Points, in no order, along strands that fork and pass close to each other.
In the rows, 128 means zero.
Points whose rows are less than 86.1 apart are linked; no others are. Some points are linked to none.
pefab: [146 155 126 134 115 177 161 111  95 126  95 114 144 115 162  97 161 121
 114  94]
kisit: [149 129  54 156  91 173 117 139 121 131  75 118 133 113 100 112 158 183
 117 123]
gupi: [ 73 139 140 130 115 121 152 128 130 103 137  87 116  96 132 135  70 126
 105 107]
Kar: [149 131  87 119 109 112 119 216 199 126  90 123 138 175 130 112 136 108
  84 152]
lor: [156 117 177 107 126 132 121 111 103 137 150 162 107 137 146 123 152 107
 167 114]
Gazig: [180 132 143 124 123 166 139 117 108 173 125 161 126 120 122  77 169  82
 173 131]
Zan: [149 126 107 148 131 155 130 143 146 177 114 128 129 128  82  83 135  96
 141 161]
Nifer: [175 154 104 153 135 195 148 120 113 163  74 122 161 143 136  77 199 140
 104 138]
megu: [112 116 156 133 211 108 149 109 123 139 133  87 180 183 147 165 116 115
  69 152]
Bofuz: [ 85 152 171 116 210  85 159  63 102 116 175 117 171 113 179 156 117 110
 110 130]
binus: [157 132  94 137 100 175 133 158 131 156  88 104 131 107 108  79 156 125
 152 114]
pak: [155 162 109 145 120 186 170 121 107 133  74 111 157 143 164  87 173 120
  84 106]
fes: [ 93 108 195 105 166  72 136  99 100 126 205 130 122 102 142 182 114 140
 169 114]
tafon: [157 147 149 116 109 171 141 106  79 118 103 135 133 125 180 112 169 120
 134  85]
debip: [130 146 101 157 150 161 137 102 124 146  99 120 148 133 112 100 142 150
  81 173]
mif: [ 75 121 174 116 120 108 138 141 131 101 159 101 106 131 149 161  77 111
 134  95]
Nifed: [117 105 175 117 138 114 130 109 106 134 158 115 121 102 122 143 129 151
 151 118]
poka: [125  98 164 128 159 113 142 131 143 157 144 112 130 145 100 131 113 117
 110 149]
tulu: [121 114 192 109 136 116 142 115 101 128 155 130 126 139 161 147 131 114
 148 102]
gibem: [187  85 160 109 137 124 117 176 157 178 108  98 141 152 118 112 190 168
 128 138]
repi: [ 92 130 121 148 122 144 132 107 111 129 124  79 123  71  97 121 111 187
 123 127]
Bibuk: [121 118 143 125 121 113 107 124 130 117 146 169 109 150 129 150 110 124
 131 149]
bora: [ 89 123 137 128 107 131 149 156 134 101 113  75 125 129 140 147  92 144
  94  91]
Lin: [ 83 150 113 145 139 112 134 102 129  88 128 135 133 130 135 148  82 131
  75 148]
fugem: [125 105 165 131 157 124 141 130 121 149 126  96 140 145 127 143 139 156
 101 143]
pif: [143 114 133 129 119 105  80  91  92  92 146 191 115 120 149 170 146 186
 139 140]
dazin: [144 160 115 121  82 149 124 101  93  70 111 192 110 145 189 142 149 128
 133  82]
Loziz: [ 85 125 148 116 145 103 143 146 158 107 132  87 131 169 144 156  71  91
  91 126]
rom: [171  92 119 110  85 133  98 166 149 166 127 124  91 102  71 111 121 117
 205 111]
Sarip: [111 122 140 112 106 123 144 195 176 128 113  85 123 149 132 126  94  92
 107 108]
rak: [178 137  94 110  65 150 107 174 133 109  91 176 115 153 162 122 167 109
 151  90]
kuv: [150  96 159 112 130  98 114 188 184 150 138 130 117 189 115 134 137 109
 124 150]
fugu: [ 91 116 180 122 167  88 145  90 106 127 182 108 131  83 124 148 110 140
 141 122]
pakud: [110  72 161 133 172  95 136 112 133 173 167  88 126 112  63 153 123 177
 130 162]
Fita: [124 167  30 169 113 157 114  74  92 104 113 200 135  76 118 109 136 152
 139 150]
fufum: [117 141 112 145 118 143 120  93 106 140 147 130 111  55  87  93 113 135
 169 129]
Kugaz: [ 85 165  89 138  91 109 126  98 114  47 136 168 112 102 157 165  91 151
  99 101]
kug: [102 101 142 145 153 113 129 105 133 160 158  98 116  93  58 122 112 166
 138 162]
Val: [ 98 162 133 139 163 141 157  82 117 121 127 110 155 120 140  97 100  90
  91 139]
rar: [188 123  69 112  63 167 107 145 114 130  69 113 121 105 133 115 169 162
 158  70]
pav: [178 104 140 106 120 112 115 204 179 159 114 124 127 162 120 108 169 124
 132 141]
Mufe: [181 100 122 111 104 146 116 166 152 187 123 128 118 117  84  85 162 105
 190 127]
fugis: [149 116 146 121 141 111 114 162 170 138 137 159 119 201 126 136 127  84
 116 163]
fedaz: [133 104  83 134  86 130  99 189 167 143 109 116 106 112  74 120 105 136
 154 140]
bip: [130 119 119 123  90 105  85  98  88  66 133 174 103 120 159 184 138 199
 133 106]
Gomip: [145  93 120 114  80 112  97 186 163 144 135 136  88 116  90 125 100 111
 188 120]
masis: [166 136  84 122  83 134  99 191 157 119  93 186 122 163 137 118 148  95
 143 134]
gola: [180 132 148 110 107 168 125 122  98 151 108 141 124 118 147  92 175 114
 172  97]
vif: [155 140 104 154 137 176 132 117 109 154  91 125 147 132 117  98 182 165
 105 156]
kamaz: [113 173 105 139 108 145 132  76  92 110 141 134 119  39 125  96 112 133
 161  97]
muk: [109 119 154 115 148 110 148 176 181 125 117  75 135 181 135 138  82  75
  92 124]
numog: [ 93 127 193 104 162 102 157 116 101 116 164 105 143 155 180 174 126 106
 135  97]
vitas: [146 127 146 123 116 137 119 126 118 135 135 161 117 139 127 117 133 105
 143 134]
Bero: [107 174  53 165 106 133 111  72 102  82 129 195 128  77 129 126 121 156
 115 152]
befol: [109 120 161 132 246  89 163  68 113 150 159  85 184 156 130 161 112 110
  83 161]
Vafes: [139 123  58 156 107 167 106 136 128 151  95 119 123  95  72  99 132 174
 149 148]
dus: [157 130  91 113  85 117 125 229 189 139  93 115 132 146 123  89 143  92
 132 121]
nurak: [132 142 149 111 132 117 120 163 174 116 129 165 116 214 151 131 105  46
 131 138]
dasif: [ 83 132 163 122 156  85 139  93 125 110 185 132 124 102 135 152  81 111
 129 133]
tonam: [ 74 125 149 123 175  81 131 123 147  95 152 115 137 174 140 185  56  98
  95 141]
luf: [167 149 122 111  74 159 113 134 105  90 109 187 107 160 186 138 166 115
 152  81]
torud: [ 90 137 177 116 167  79 137  95 133  99 192 159 115 154 153 165  89  78
 140 133]
tesa: [174 140  91 106  73 138 128 217 168 142  87 124 131 136 149  87 161  91
 158  93]
Nulos: [ 91 120 125 139 113 135 144 132 112 110 105  62 131 100 122 147 111 196
  90 101]
vir: [ 96 133 164 119 245  70 155  67  98 132 183 108 192 141 163 181 115 108
 100 142]
voso: [178 110 157 111 126 151 136 135 130 187 139 138 114 119  96  82 162  85
 182 126]
bizu: [104 127 143 120 114  98  99 116 121  82 160 180  98 150 154 175 108 138
 132 131]
Lera: [ 88 180  73 155 115 123 130  72 111  63 132 180 127  90 152 141 100 143
  80 138]
Lav: [119 149 128 145 156 153 154  99 120 136 111 105 155 136 139 107 129 119
  73 149]
Rif: [ 77 174 131 144 173 120 161  64 115 111 148 106 150  69 152 102  96 113
  96 128]
rubak: [150 157 113 129 108 140 100  69  83  94 142 215 114  97 160 125 152 133
 160 119]
dure: [108 116 142 115  92 128 139 179 155 126 116  76 113 122 122 131  94 127
 122  96]
dobu: [125 177 113 129 101 134 118  74  82  68 138 200 111 101 183 135 136 126
 137 102]
zotav: [133 147  87 155 136 176 137 106 114 169 112 141 133 102  91  72 136 107
 148 157]
fegor: [139  97 154 126 141 106  93  96 101 125 154 163 123 122 119 156 153 180
 136 155]
Zogon: [158 109 108 141 141 144 132 172 175 193 118 107 132 138  58  81 151 116
 139 168]
siv: [114 140 111 122  73 112 102 111 107  57 139 170  92 109 159 168 103 158
 141  87]
Rifol: [127  82 174 126 201  96 145 142 135 169 139  81 165 187 126 177 138 138
  89 158]
nubo: [ 92 113 137 132 157  82 114 124 142  96 146 135 132 175 136 185  84 132
  84 165]
zot: [146 113  74 140 108 145 113 195 178 171  98 100 131 115  68  90 141 141
 148 151]
Gopa: [116  97 115 145 128 127 109 139 147 159 138 107 111 107  55 120 111 166
 133 166]
Debib: [157 123  83 128  89 122 102 201 173 110  95 161 129 174 126 135 143 126
 101 149]
vuvus: [130 106  72 161 129 156 100 140 152 170 117 115 120 107  39 104 130 172
 156 174]
siso: [ 94 158 161 119 159 123 153 107 120  95 133 122 138 174 187 146 102  71
  99 113]
denu: [ 79 131 189 111 191  87 163  99 109 120 182  99 155 151 170 175  97  92
 121 106]
vafig: [ 87 113 152 125 145  72 101 115 127  89 168 166 120 166 151 204 107 150
 120 146]
telo: [127 168  57 158 124 166 126  85  96 127 114 168 135  92 112  91 134 124
 136 154]
Fut: [176 117  64 132  82 166 101 119 106 127  69 110 123 104 116 126 175 205
 141 100]
sofe: [166 118 133  99  87 139 128 193 149 131  94 104 128 141 154 110 170 125
 135  89]
pako: [189 111 115  97  78 148 112 178 139 137  78 104 128 125 144 109 181 154
 150  81]
Lodok: [ 83 172 123 139 136 137 155  77 110 118 148 118 131  51 127  91  94 110
 135 115]
beg: [163 101 155 129 133 141 129 148 125 157 101 103 144 148 133 126 179 174
 105 136]
Nuzit: [108 133 124 145 140 149 135  90 111 154 148  88 119  49  80  89 122 169
 168 129]
nimot: [112 142 163 117 150 105 129 117 153 111 158 159 113 185 149 143  92  55
 132 139]
nukef: [114  76 164 130 166  94 144 148 162 170 154  76 129 141  69 149 108 139
 112 158]

A fork is a point with three links. Follow the links from the first point to the second and name the forks in between, in order.
denu, nimot => tulu, fugu
dasif, mif => fugu, tulu, bora
gibem, Bibuk => fugu, tulu
befol, Nulos => tulu, bora
mif, vif => bora
Nifed, muk => tulu

A fork is a point with three links, a tip a point with one. Leave the first point through the second and follow the links. Name the first fork or tip that comes.
Loziz, tonam => tulu
Bibuk, bizu => bora
Gazig, voso => fegor
kug, pakud => fugu
vuvus, Vafes => rubak
numog, denu => Rifol
